Points on a hilly landscape, in no order, each with its height.
A climber steps from a point to whichever of its 6 nearest points has the largest rise for the distance, and stops where none of them is higher. Distance is the straight distance between rows; heights are no part of it.
Bevug: [ 29 -41   4   8 -23   2   3  16  -7 -36 -25 -19   1 -12   9   3 -21 -14
  12  -3  -5  -5  10 -26  20 -29  19]  height 718
Luvuz: [-21   4  -5  -6  -4 -13   1 -28  12  19   9  15   6   2 -21   3 -14  18
  -3   8 -16  -2 -16   1  12  21 -27]  height 22
Lura: [ 16 -28   8 -18  11   1 -15 -30  -1  14 -21  31 -29   3  17 -15 -19 -31
 -60  17   6  13 -12   2 -29  -8  -8]  height 625
vopa: [-15   5 -20 -13 -21   0 -23  -9 -27  -4 -25  14  25  -8 -27   7 -33 -14
  30 -22 -21  18  17  21  19 -10   8]  height 214
banu: [  5   5  -6 -19  24  -5  23 -36  28  51  25  -1 -15  29 -11   8  -5  -5
 -25   7  -5 -21  -8   7  -4  18 -34]  height 75
Makop: [ 25 -34  -7   6 -19  10  -5  18 -13 -29 -18  -2  -2 -13   9 -12 -30 -18
  -8   6  -6  -3 -17 -22  17 -18  -1]  height 726
bav: [ 17 -25   6   2 -18  18 -17  -6  16 -18 -25   6 -49  11   7  10 -19 -30
 -48  12   8  -2 -24 -30 -14 -20   7]  height 735
fid: [ 18 -25   7 -19  15  22 -22 -21 -10  17   2  36 -27  12  23   3 -47 -33
 -70   7   0  12 -12 -20 -29  -2 -18]  height 824
Vof: [-22  49 -19   1  23  -4   8  14  11   9 -15 -22  15  13  -9  -1  15  -3
  55 -44  17   8  38  15 -22 -21  16]  height 713
vok: [ 19 -29  14 -13 -23  34 -34 -12  21 -15  -7  13 -27  34  11  34 -32 -37
 -60  -3   3 -31 -28 -38   3  -7  -1]  height 745
puvip: [ 26 -30   4  13 -18 -11 -15 -13  24 -26 -17 -12  -8 -23  -7  17   1   2
 -25   2   7  14 -23 -25  12 -26  12]  height 693
ledeg: [-21   9  15  -1  28  -1  -7  21 -27 -33   3   5   7  15  23   9  37  14
  41  -8  33 -13  23  20   7 -25  13]  height 573
nez: [ 20 -33   4   6 -18  26  -9  18  -9 -28 -15  -2 -15   5   6   6 -33 -26
 -35   5  -9 -17 -18 -37  17 -12 -16]  height 741
ledoz: [-35  22   4   3  -4   8   3   4   3   6  24   0   7   4 -23  -4  -4   4
   6   9  -3 -21   4  14  -2  24 -14]  height 762
nivid: [ 24 -25   9 -14   6  28 -24  -8  -1  -4 -14  30 -36  17  14  16 -33 -39
 -67  14   3  -5 -26 -31 -20  -2  -2]  height 747
mek: [  4   8  -8  -8  15   8  37  -6  16  41  30 -15 -30  19   1 -19  15 -12
  -9  10 -20 -28  18   6 -26  11 -18]  height 433
Loku: [  6 -37   6 -21  15  29 -14 -21 -21  26   3  26  -3   4  15 -15 -46 -32
 -57 -21  -6  -1 -13 -24 -19   2 -27]  height 689
Koz: [ -4 -25   2 -20 -21  17  -4  42 -44 -31 -10  -2  29   0   4  15 -45 -29
  -4   0  -9 -19   2 -15  30  -4 -24]  height 739
lal: [ 15 -30 -11   1 -12  18  -6   4  -7 -10 -22  16 -26  -7  11 -10 -26 -27
 -37   8  -5   3 -22 -22  -4 -18 -12]  height 717
daf: [-18   1  -8   2 -19   0  -9 -17 -16  -4 -10  11  28 -15 -29  14 -31  10
  18  -9 -12  17   7  16  24   0   6]  height 417
muv: [-22  26  11  15   5   2   6  17   4   3  11 -12  -6   2  11 -23  17   9
  13  13  -5 -11  13  12  -4  27  -8]  height 472
vobep: [  2  22  13  11  10  -1   3  17  12 -21  15 -13  -4  -4  22 -18  34  19
   5  14   1 -16   9  15  -2  20  -5]  height 532
kitid: [-15 -36   7 -30 -24  17  -2  33 -50  -8   2   8  32   4 -18   7 -63 -40
 -14 -10 -15 -18 -10 -23  27  12 -33]  height 727
Fader: [ 33 -25   4  -5 -19  -6   4  15 -21 -28 -22 -13  18  -7  15  27 -30  -9
  29 -11   8   7   9 -15  25 -32  19]  height 755
Panu: [  8 -33  -9   8  -8   8  -6   0 -15   0 -21  11 -11 -10   8 -27 -23 -17
 -18  11  -9  20 -31 -14   5 -10  -2]  height 664
Bota: [-46  34 -12  -2  17  14  14  29  -1   7   6  -7  10  14 -27 -21  11 -25
  36 -14   6 -13  38  17 -14  -9   7]  height 644
Rof: [-46  18   9   3  -2  11  -8   6 -29  -7  10  15  19   0 -31  16  -9  -1
  27  -7  22 -16  32  27  -3  -6  -6]  height 460
nak: [ 18 -38  -1 -16  10  24 -28   4  -4   5   1  32  -7  17  14  10 -54 -31
 -60   2   7 -14 -31 -37  -2   9 -26]  height 731
Vobe: [-10  19   3   7   4  -4  26   8  16  32  17 -15 -24  15   7 -23  16   2
   0  13 -25 -21   7   8 -21  20 -19]  height 449
guni: [ -4  75 -28  -2   3   6  17  -6   7  40  -7 -14   6  -2 -28  -1  17   1
  56 -36  11  19  29  14 -27  -5  20]  height 757
ses: [ 21 -46  38 -15 -28  -2   9  16 -12 -47 -10 -28  13   9  25  20 -15 -29
  24  -7  -3 -15  19 -33  29 -25   0]  height 692
sipef: [ 24 -39   2 -11 -23  26  -5  18   0 -35  -6 -13  -1   0  -1  20 -33 -22
 -22   8  -9 -36 -11 -41  23  -9 -26]  height 750
gudaf: [ 20 -10  -6   7 -17  -8   0 -10  -8 -24  -6  -3  20 -26  -4  35 -13  24
   7   0   7  19  -9 -11  24 -14  23]  height 635
Dur: [-34  25   1  10  34 -10  -5  20   1   2  -9 -10  28  25  14  12  29  11
  56 -40  17  10  42  18 -22 -12  15]  height 738
posed: [-30  16  24   5  17   4  -6  17 -25 -29  14   4  15   2   5   1  18  14
  38   7  25 -21  30  28   3  -5   6]  height 559
zopi: [ 23 -40  11  16 -24   7 -12   8  13 -30 -18 -23 -19  -2   9   7 -15 -27
 -18   0  -9  -7 -13 -31  13 -31   1]  height 720
bozu: [-28  38   0  10  28 -11  -6  23   7   7  -3 -22  14  16   7  -6  21  11
  53 -23   3  15  35  26 -17   0  15]  height 447
Vatok: [  3  35   4  34  21  -6  14  13  -2  10  12 -31  18  -2  13  30  47  50
  26 -13  15  38  20  27 -27  27  33]  height 125
sufib: [ 30  23   2  35   8 -31  21   5  27  46   1 -25  -5  -9   8  -6  50  30
   1   7  -8  17  -9  30 -25  14  20]  height 763
zasen: [ -5  65 -15  12   0   1  20  -3  12  39   6 -23   5   0 -23  -3  33  22
  49 -33  10  30  35  18 -29  10  27]  height 709
Zifug: [ -4  44 -11   6   5  -3  20   9  13  37   1 -32 -11   9 -12 -25  23  -7
  45 -23  -7  13  21  11 -26   9  16]  height 730
laf: [ 16  -6  -8   3  -1 -19  -4 -23  38 -11   0  16   1  -8 -11  12   5  13
 -32  18  23  10 -34 -20   5  -6   0]  height 678
Dosu: [ 20 -13   2   2  -1 -16 -15 -14  23  -7 -20  18 -45  -9   9  -3  -2 -30
 -46  28  13  18 -25 -20  -9 -27   7]  height 719
kamo: [ 10  15   8   9   4   2  16   1  24  42   0  -7 -26  15  20 -22  29  10
 -15  18 -15 -20   8  13 -29  18 -16]  height 411
Giv: [ 15 -36  -2 -21 -13  26  -3  23 -24 -30  -4  -4  10   3  -3  14 -44 -29
 -22   7  -5 -29 -15 -34  34  -3 -34]  height 744
Fen: [ 18  15  -5 -10  -3 -12  -2 -26  54   4   7  16   1  -2   1  17  20  10
 -36  27  33   3 -28 -21  -3   7   1]  height 682
pusez: [-11   6  -4 -10   9  -3  16 -23  25  29  23   9  -3  11  -6   1  -4   7
 -16  10  -8 -21 -11   7  -9  30 -30]  height 134
papuf: [ 19  19   5  25   8 -30  20   5  23  53   1 -18 -22  -3   3 -27  43  13
   6   3 -18   7   6  28 -29   5  13]  height 788
todas: [  0 -30 -14  -3 -18  -3  -9  -5 -22   2 -22  15   0 -12   1 -31 -16  -9
  -4  -1 -25  21 -16   0   5  -5  -6]  height 555
zareb: [ 20  36  11  27  18 -20  13  19   9  10   3 -30  10  -2  13   5  35  31
  25 -10  -2  29   3  29 -23  25  34]  height 424
refa: [ -7 -22 -22 -21 -12  -7  -9 -21 -18  15 -18  17   9  -7 -25 -38 -25 -20
   5 -26 -27  19 -12   3  13   0   2]  height 324
Vepam: [ 20   2  -5  -6   0 -25  -6 -22  37   2  -5  17 -14  -2   1  10  14  -9
 -43  27  25  20 -35 -25   1 -18   9]  height 691
fuz: [ 15  -6  -1   3 -12 -16  -7 -23  46 -15  -2   3  -3 -14 -14  20  23  10
 -35  15  25  11 -28 -21   2 -17  10]  height 694
datug: [-37   9  12   4  -1  12  -4   8 -38 -14   3  13  17  -3 -13  27  -1   9
  28  -4  28 -13  29  24   3  -5   3]  height 536
lofal: [ -5  -8  15  -9 -11  19   8  -3 -38 -34  19  11   8 -13  -1  47  13  23
  22  -8  31  -6  23   1  16 -11  25]  height 634
bapup: [ -3 -42  -1 -18   2  22 -14   5 -34  19   4  26  -4  -1   1 -18 -40 -29
 -42 -17 -22   3 -16 -29   2   5 -36]  height 704
vonur: [ 30  22  10  30   8 -21   6  24  22   9  -6 -22 -11   0  26 -24  41  22
   8   8  -7   4  -3  18 -12  10   9]  height 641
Vov: [ 12  -7  -6  -2   2 -17  -5 -30  27   3 -10  16  -5  -9  -1   9  -6   8
 -32  23  18  13 -42  -8   7  -5  -3]  height 626
dukoz: [-21  17   2   3   2  -1  -1  -3  10   1  20  17   6  -8 -10   0   0  21
  -1  17   7 -15  -2  12   5  25 -14]  height 406
Lok: [-17   9  25 -11  33 -11  -8  19 -16 -33   4 -10  -1  27  32  15  53  15
  45 -13  29  -2  16  15   2 -28  24]  height 544
Napig: [ 30 -40  19   4 -21  -5   3  -5  -8 -30 -17 -25   5 -10   6  25 -16  -2
  21 -12  -3  13   7 -24  25 -37  25]  height 761
Kel: [ -6   2   6  -1  -3   0   3 -12  -2 -38  25   4  12 -21   1  18  12  25
   0  15  17 -13  11  -4  18  15   5]  height 628
naka: [-19  22  -6 -11   7   8  36   4  10  26  29  -6 -21  11 -10 -13  13 -10
   3   0 -19 -28   6   0 -14  26 -13]  height 423
zinot: [ 10  -4  -7   8  -5  -9   4 -20  30 -24   6   0  12 -27  -6  24   4  21
 -24  13  16   3 -19 -17  13  -1  13]  height 680
dofo: [-13  12  -6  -1   9  -3  21   9   9  36  24 -20 -26  16   1 -33  23  -7
  14  10 -16 -14  21   7 -18  16 -10]  height 556
labu: [  0  15  19  -2  38  -5  -4  24  -6 -31  17 -21   1  21  37  11  45  25
  49  -7  18   6  15  16   3 -21  19]  height 493
Folaf: [-49  21   8  -1   6  11  14  13 -10   3  25  -7   9   5 -29  -9  -5 -10
  18   0  -1 -19  21  15   2  12  -8]  height 542
Lede: [-11 -13 -13  -7  -5 -15 -12 -24  -5  10 -15  14   7  -8 -19 -17 -20   1
   3   0 -17  24 -22  12  10   6   1]  height 405
munur: [-15  -9 -12 -25  -5 -16  -2 -43   1  25  -3  16   2   1 -26 -15 -17  -2
  -2  -9 -15  15 -27   7  13   7 -12]  height 89
donub: [  7 -46  -3 -10  -2  21 -13   2 -18  15  -9  26 -22   7  14 -12 -45 -31
 -52  -2 -14   3 -23 -26  -6  -2 -25]  height 711
nos: [  2 -25 -19   4  -6 -12  -8 -21  -3   5 -16  17   6 -23 -13 -15 -16   3
  -5   6 -13  28 -30  -3  13   0   2]  height 450
Niki: [-13 -41  -4 -30 -14  21 -12  25 -47   2  -4  11  16   2 -11  -3 -57 -28
 -37 -10 -26 -15 -15 -26  21  10 -34]  height 789
Noset: [-24  12   0   2  -5   2  -6   0 -28 -21  15  17  24 -14 -17  22  -4  20
  18   0  25  -8  24  15  11   2  -1]  height 467
gazo: [  0   3  12   5  -7   6   4 -16   7 -48  24   1   7 -22   4  30  24  31
  -7   7  18 -18   7 -11  19   3   7]  height 642
dovod: [-32  18  -2  -4 -16  -2 -15 -12 -26  -3   0  10  28 -11 -40  20 -32  11
  20  -6   3   7  10  18  14   7   3]  height 341
lufav: [-26  23  12   9  29  -7  -9  25  -7 -14   8 -10  16  10  21 -10  25   8
  39  -6  17  -5  22  24  -9   2  13]  height 505
menuf: [  3 -22 -18  -7 -20   1 -12  19 -35 -12 -29   6  26  -2   1 -17 -32 -26
  18  -6 -19  13   8  -5  12  -9   5]  height 667
zasa: [  9   4   1 -18  10 -17   4 -32  35  40   8  21   3  18  -2  13   6   9
 -32  22   7 -13 -20   6  -7  17 -27]  height 366
vum: [  5 -27  -4  -6  -4  -9 -14 -25   0  20 -19  24  -1  -4  -1 -28 -14 -18
 -12   2 -10  22 -25   4   2  -7  -7]  height 327
Bofev: [ 13 -29 -12   3 -13   0  -4  10 -19 -21 -26  -4  14 -10  16  -4 -32 -19
  13  -4 -16  10   0 -12  24 -19  15]  height 708
zuv: [ -6  12   3   5   0  -8   3  -8  17 -18  16  12  10 -14  -6  11   7  27
 -17  20  13 -12 -12  -8  11  27  -5]  height 562
Fili: [  6 -34  -3 -16   8  -4  -8 -34  -5  21 -18  27 -14  -2   2 -34 -17 -41
 -46   3 -14  15 -13   2 -15  -3 -19]  height 418
Pak: [ 25 -29   0   8 -18  28 -15   7   5 -27 -20  -2 -27   6   6   3 -23 -29
 -45  11   1 -14 -13 -34   8 -19  -8]  height 746
mut: [-36  14 -12  -8 -13   8  -6 -20 -18  10   3  14  14  -4 -46  18 -25  -1
  27 -14 -14   2   9  16   9   7   3]  height 206
zop: [ 20 -17 -14   9 -17  -7  -6  -2  -1 -14 -20   4  -9 -15   1  -9 -20  -9
 -15  14  -6  17 -27 -15  11 -19   4]  height 676
sud: [-13 -21 -26 -14 -21   6 -25   3 -33   8 -25   8  22  -9 -22 -14 -34 -39
  13 -28 -26  17  12  -3  14  -7  10]  height 475
Gigud: [ 14  42  -7  17   5 -22  25  -3  14  52  10 -31  -4  -9 -14  -9  38  16
  27 -13 -13  15  13  22 -20  12  29]  height 765
zopu: [  4   7  -5  -9  15   0  27 -15  29  46  19   2 -19  27   0   1  10   4
 -29  17 -16 -31   8   5 -26  18 -29]  height 273
Zuti: [  3 -14  -9 -14  10 -26  -6 -44  22  35   1  22  -2   7 -14  -3  -1   3
 -29  18  -4   5 -27   9   2   3 -23]  height 714
Sono: [  8  13  -1 -10   1 -10   4 -14  43   5  10  22  -2   6  11  17  24  19
 -38  27  26 -17 -19 -10  -5  20  -8]  height 650
rim: [  3 -21  -9  -6   0 -20 -14 -29  12  22 -18  20  -2  -6  -8 -20  -6  -6
 -15   9  -7  23 -26   3  -1   1  -8]  height 289
tuv: [ 25  36 -21   9  13 -24  31 -22  11  66  11 -25 -25  -2 -19 -23  43  15
  26  -7 -17   6   8  19 -20   1  27]  height 790
vepit: [ 17 -38  13  -2 -39  34 -31  -3  20 -35 -18  -3 -11  10  -3  35 -21 -27
 -47   3   5 -36 -11 -41   6 -11 -16]  height 791
gilo: [ -8 -41  -4 -16 -15  26 -12  18 -38   1  -3  15   9   3   2 -18 -41 -36
 -33 -23 -29  -4 -10 -24   8  -1 -28]  height 736
ziri: [-49  22   7   6  -2   0  -4   5 -19  -8  18   9  19  -3 -28  14  -7   5
  23   0   8 -11  25  25   7   5  -3]  height 436
biza: [ -1   9  -2  -8   3  -9  -2 -20  34  30  17  24  -2  17   2   6  10  10
 -30  26   4 -20 -15  10  -9  28 -21]  height 439
nubu: [-40  23  -2 -13   2   7  15  -5   4  17  26  -1  -4   5 -31  -5  -6  -3
  14   3 -11 -25   2   6  -5  20 -14]  height 483
vime: [-10  -1   3   7 -15  -1  -9  -9 -23 -21   3  15  33 -18 -13  32 -15  21
  18   6   8   1   9   5  20   0   6]  height 531
bapar: [ 19  19  11   4  -8   8   5  -6  51 -22  15   1 -17   2  26   9  35  33
 -30  20  22 -34  -7  -8  -6  15 -12]  height 613
febu: [-10  25   9   7  -1   5  11   9  25  -8  18   6  -5  -6  13  -6  22  20
 -10  22   8 -27  -4  -1   0  30 -25]  height 528
Nek: [-39  29  11   7   8   2   6  20  -1  -4  12 -11   7   6  -8 -23  12  -4
  18   2   4 -19  25  14  -2  13   4]  height 525
luz: [ -2 -36 -10 -14 -13  13 -16  20 -31   3 -19  16   4 -12   3 -26 -29 -30
 -19  -6 -28   3  -9 -11   8  -2 -10]  height 690
Kopoz: [  2  -7 -12   2 -10  -5 -15 -12  -8  -8  -5  10  21 -21 -15  11 -18  19
   6   2  -1  26 -16   2  18   8   7]  height 517
vizil: [ 30  26  20  23  12 -11   7  28  27  -8   3 -19 -26  -1  27 -15  36  24
  -7  15   0  -9  -7  10 -16  10  -7]  height 593
Gudo: [-16  21  16  15  17  -1  -4  29   3 -17  20 -11   7   7  11 -16  15  13
  26  12  -3 -11  19  18  -5   8   4]  height 724
Nepi: [  8  14  -4   9   7   0  25   2  13  52  11 -13 -33  14   7 -29  31  -3
 -16   8 -18 -23  14  12 -28  13 -19]  height 451
Fole: [-13 -32 -15 -25 -20  15 -11  28 -46  -1 -19  -1  23  -2  -5 -15 -35 -48
  -1 -19 -28  -2   6 -13  10   0 -14]  height 646
zezu: [ 20 -19  -5  13  -7 -13  -7 -14  29  -8 -22  -4 -20 -18  -4   5   4 -12
 -34  15  19  20 -36 -28   0 -30  13]  height 707
Vinom: [ 26  29  22  22  23  -9   2  25  19 -20   8 -29 -12   2  24 -15  38  21
  16  12   3   0  -6  16  -3   2   7]  height 529
Vam: [ 13 -38   7  -6   8  21 -22  -8  -7  17 -18  31 -34   9  20 -17 -36 -31
 -53  11   5   4 -14 -22 -18  -7 -13]  height 715
Gog: [ 11 -38  -7 -10 -11  23 -16  23 -25  -4  -3  13   5   5   6   2 -43 -22
 -38  -5 -13 -12 -27 -30  16   0 -30]  height 748
bup: [  7  13   1   9   9   0  14   2  27  18   9   8 -10  16  18  -3  20  20
 -23  21  -2 -30  -4   6 -17  26 -21]  height 524
Rep: [-16  23   4  12  40  -3   0  17  -4   3   4  -3  20  28  30  40  40  42
  56 -34  23  26  30  18 -30  -9  19]  height 159
Ganit: [  7 -47  27 -21 -28  22  -1  18 -15 -49  -6 -28  11   1   8  16 -31 -30
   9   0   2 -33   9 -28  29 -28 -18]  height 722
kemol: [-28  16 -16 -15 -19   8 -21 -20 -23   9 -14   5  13 -10 -45  12 -30  -5
  25 -30  -6  11   7  16  16 -11   2]  height 128
zurep: [ -5  10  21  -3  17   4  -1  11 -12 -55  22 -15  -4   1  27   3  39  20
  24   4  22 -18  19  10  15  -8  12]  height 523
fal: [-32  48 -16  -2   9  11  16  21   9  15   6 -19  -3  13  -7 -21  13 -23
  38 -14  -5  -5  24   9 -17  -2  16]  height 677
rana: [-25  37 -15  -6   5   2  24  19   4  24  10 -22  -9  17  -9 -38  18 -20
  34  -8 -15 -10  22   5 -14   7   7]  height 663
lipub: [  6  32  16  23  29 -14   0  33   4 -20   5 -28  -1  12  30 -15  37  28
  33  -3   7   8  16  19  -7   5  14]  height 378
retav: [-34  16 -11 -10  -9  -3   2 -19 -13  13  20   6   6  -4 -47   6 -12   6
  15  -8  -9  -4  -1  15   9  17 -10]  height 300
Tasi: [ 15 -32  -4  -7  -6  36 -17   3  -8  -5 -11  10 -19   1  12  -2 -41 -30
 -47  10  -8 -15 -25 -35  -2  -3 -22]  height 737
rinel: [ -3  -5 -15   1 -10  -8 -11 -15 -12   1 -10  15  13 -19 -20  -3 -20   8
  14  -1 -15  17 -12   8  22  10   5]  height 779
Maf: [  1 -36 -12  -4 -11  11 -12   5 -21  11 -17  19  -7  -8  10 -28 -29 -24
 -27   0 -20  13 -10 -14   1  -2  -6]  height 660
gozo: [ -1  23  18  18   7   3  15  19  17  16   4 -12 -21   8  17 -27  24  12
   0  17 -14 -17   7  11 -14  28 -12]  height 458
fifo: [ 13 -27 -16   3 -11  -3 -12  -2 -18 -12 -22   5   9 -19  -1 -11 -22  -5
   2   1 -15  21 -19 -10  14 -15   5]  height 640
kul: [ 29 -36  13  10 -24  -9  -3   5   5 -30 -22 -26   3 -16   5  13 -10  -3
   0  -7  -1   1  -6 -24  14 -37  19]  height 723
dumu: [  9  27  23  12  14  -1   4  18   9 -36  22 -26  -1   1  33 -10  39  24
  18   8   7 -13  10  13   0   6   8]  height 551
mude: [  1  26   9  12  36  -3   3  19   7 -14  14 -23  13  21  25  23  34  33
  57 -16  20  29  23  19 -23  -1  28]  height 231
posi: [ 20  26  -8  23   6 -20  24   2  19  55  -1 -25 -22   3  -4 -31  42   4
  19  -1 -17  10  11  19 -21   7  21]  height 821
zasel: [ 14  20  15   7   1   6   0   8  23 -41  22 -10 -13  -8  19  -4  35  33
  -3  12  10 -28  10  -4   7   7 -12]  height 607
fina: [-23   5  19  -9  11   7   7  13 -36 -35  13  20  10  -1  10  23  26  13
  24   3  32 -17  31  18   7 -12  12]  height 608
Monam: [-34  15  -1 -21   3   2  28 -15   3  29  30   0  -5  12 -33   0  -3  -2
   2  -2 -11 -19  -6   8  -3  19 -24]  height 805
Kal: [-15  45  -5  10  12  -2   6   6   8  22   5 -24  19   7  -1   4  28  26
  47 -35   5  27  39  24 -28   7  27]  height 465
nefov: [ 12  17  10   6   0  -3   6  -2  37  11  10  15 -18  11  22  -1  25  21
 -29  20   4 -28 -11  -4 -19  20 -21]  height 594
rozab: [ 21 -35  21  -6 -22   2  11   0 -17 -21 -12  -8  13  -5   7  49  -7  10
  32 -26   5  17  16 -20  26 -28  41]  height 816
dopu: [-26  38 -10  11  27  -6   3  11  11  16  -3 -15  20  12   3  13  22  19
  56 -46  11  25  42  16 -26 -10  15]  height 508
bave: [ -3 -37  -9 -12 -11   2  -6 -21 -15  13  -7  17 -10 -11  -5 -35 -22 -29
 -10  -4 -27  18 -11   0   2  -3 -10]  height 526
Nuna: [-29   2 -10  -2 -19  -6  -6 -21 -14   9   2  21  15  -5 -40  10 -23  11
  16  -9  -6   8   1  18  19  15  -4]  height 335
lupip: [ 25 -38  17  -8 -29  18  -2  20 -12 -46  -9 -26  -1  -2  11   9 -23 -32
   1   8 -14 -20   7 -25  30 -35  -1]  height 729
dat: [ -1 -34 -11 -13 -19   5  -9  34 -42 -20 -17  -2  24   0   6  -6 -41 -39
   1  -6 -22   0   3  -8  21  -6  -8]  height 721
gogin: [ 14  54 -33  -2   3  -7  28 -15   6  55   3 -16  -6   2 -25 -13  34  14
  36  -9  -3  17  10  18 -19   8  26]  height 777
neba: [ 22  16 -19   6  12  -6  37  -9  10  51  11 -15 -43  11  -2 -36  32 -11
   1   7 -22 -18  18  21 -34  -5  -3]  height 400
fepor: [ 27 -18   6  -7  12  -8 -13 -25   7  11 -24  23 -36   2  16  -7 -17 -30
 -52  30  13  23 -28  -6 -22 -16   2]  height 687
niken: [ 22 -23   0  -5  -6  17 -12  -7   1   0 -24  24 -39   5  12 -10 -31 -27
 -52  16   1  14 -24 -25 -13 -11  -1]  height 716
Rif: [-45  14  13  -1  17  -1 -10  21 -24 -17   8   6  22  13  -3   4  18  -5
  37  -9  23 -24  39  27   1  -7   4]  height 499
kosu: [ -1  11   1  -2   2 -10   6 -18  35  16  12  23  -1   2   6   0   7  31
 -25  24   6 -14 -23   0   4  25 -21]  height 473
tik: [  4  -8 -12   3  -8 -14  -2 -21  10 -12   3  11  13 -24 -12  12 -12  19
 -16  20  10   9 -28  -6  21   6  -4]  height 579
luvu: [-17  14  11  12  14   4  -2  13 -12 -38  25   1   5  -6   9  -1  18  20
  14  10  17 -19  18  16   9   8  -3]  height 568
vev: [  0  -3   0  -2 -17   1   1  -5 -37 -25  -3  20  24 -14  -5  48 -13  20
  23  -7  22  12  14   3  19 -13  25]  height 602
Tiziz: [ 12 -41  -6  -8  -1   8 -12 -16 -16  14 -15  27 -13  -4  10 -33 -22 -28
 -38   0 -11  11 -13 -12 -18  -2 -18]  height 604
paf: [ 10  16  10   2   0  10   9 -13  28 -35  20   4   1 -17   2  12  24  30
 -18  15  17 -19  -7 -12   4  16  -5]  height 629
gobis: [ -5  -9  18  -5 -11   3  15 -15 -21 -45  20   1   7 -18   5  40  22  29
  11  -1  24  -4  20  -2  16  -4  24]  height 643
bek: [  2  35  -3  27  12 -23   8   8  11  33  10 -32  13   1   3  -1  40  29
  27 -16  -4  29  12  26 -23  23  33]  height 506
tuko: [-10  30  12  23  11 -17  -3  25  15   8   4 -26   4   7  13 -17  33  11
  30 -11  -5   9  19  18  -9  13  13]  height 415
pem: [-19  13   3   6  -3  -4  -3   4  -9 -25  15  15  13 -14  -8  15   0  23
   7   6   9  -6   8  11  14  11  -6]  height 537
gogu: [  4 -31  -6 -13 -11  25  -4  34 -33 -16  -9   5   9  -2   4  -8 -39 -28
 -21   3 -22 -17 -11 -26  22  -4 -24]  height 749
kotag: [-12  28  10  11  35  -9  -6  24  -5 -13   1 -17  16  15  29   4  30  17
  49 -17  14  12  23  24  -9  -3  17]  height 712
bov: [  6  -8  -6 -31  27 -26   2 -55  22  40  -3   4  -9  19 -14  -6 -14 -13
 -36  10  -8   5 -14  12  -2   1 -26]  height 97
lof: [ 21 -40   5  -8 -23  23   2  26 -24 -39 -13  -9   9  -5  14   2 -34 -21
  -6   5 -12 -17  -4 -26  26 -22  -5]  height 740
Gapo: [ 13 -22 -11   2   3 -17 -12 -21   3  15 -20  21 -16  -9   1 -17  -9 -13
 -37  18   4  29 -29  -2  -2 -15  -7]  height 548
tipo: [-15   3 -11 -26  11 -10  16 -40  12  35  17   2  -1  10 -31  -6 -14   1
  -2  -1 -10 -10 -20   8   3  20 -24]  height 127
Ror: [ 15  -9  -8  -9   6 -27  -7 -30  26  12 -12  24  -8   1   0  -2  -2  -3
 -43  28  24  18 -39  -7  -4  -3  -4]  height 648
Lig: [-19  39   1  13  28   5   9   1  -3  13  -6  -9  22   6  -1  36  35  36
  51 -53  33  34  45  16 -43  -4   6]  height 167
rifu: [ 16 -38 -17   1 -15  16 -10  23 -24 -20 -23   4   0 -13  10 -13 -36 -24
  -2  -1 -19   4 -11 -11  14 -22  -2]  height 725
Molu: [-29  26   0   8  10 -13   0  28   4   6   5 -20   7  18   3 -19  20  -5
  36  -8   1  -2  31  16  -7   2  12]  height 706
fivop: [ 17 -15  -6  12 -16  -9   0 -22  12 -31  -5  -7  13 -26 -12  17  -5  15
  -4   1  10   7 -11 -19  22 -16  22]  height 666
lemut: [  0  55 -17   4   0  -5  25 -10  13  49   5 -20  -3  -3 -35  -5  34  23
  34 -19  -1  16  22  21 -21   9  34]  height 760
tiner: [ 24  37  20  29  31   0  17  11   8 -14  19 -37   3   5  26  29  47  50
  34 -10  11  36   7  27 -21  20  32]  height 143
gim: [-25  17  15   2  23  -8  -6  25 -20 -28  11 -13   8  17  25   7  30  14
  39  -6  18 -11  31  23   2 -16  15]  height 527
mufus: [ 26 -20  -6  15 -13  -5  -7 -10  -3 -25 -12  -4   5 -24  -3   4 -18  11
  -4  -2  -2  18 -17 -17  20 -19  16]  height 671
lofi: [-10 -11 -17 -16 -20   2 -18 -28 -21   7 -13  16   8  -9 -30 -11 -25  -8
  18 -25 -23  20  -5  12  22  -1   4]  height 353
Miz: [ 36  26  13  37  20 -17  19  17  25  19   1 -33  -4  -8  20   0  54  35
   2   4  -1  20  -7  17 -19  14  22]  height 697
vafo: [ 15 -15   3   2 -14  -3   8 -20  -1 -34   5  -7  19 -27  -4  42   7  22
  -1  -3  14   1  -3 -13  22 -15  31]  height 658
Sof: [-11  -2 -12  -1  -1 -16   2 -19  26  15   9  17   8   1 -11   4   0  17
 -15  18   3  11 -26  -1   4  16 -11]  height 322
kuz: [  3  35   1  14   4 -19  16  19  16  37   9 -31  -8   5  -3 -27  37   2
  27 -12 -11   2  15  14 -12  15  17]  height 688

For each start below, name the point where the climber stops.
febu: vepit
Kal: posi
Kel: vepit
Nepi: posi
Vobe: posi
mek: posi
gudaf: rozab
Rof: vepit
posed: vepit
fivop: rozab
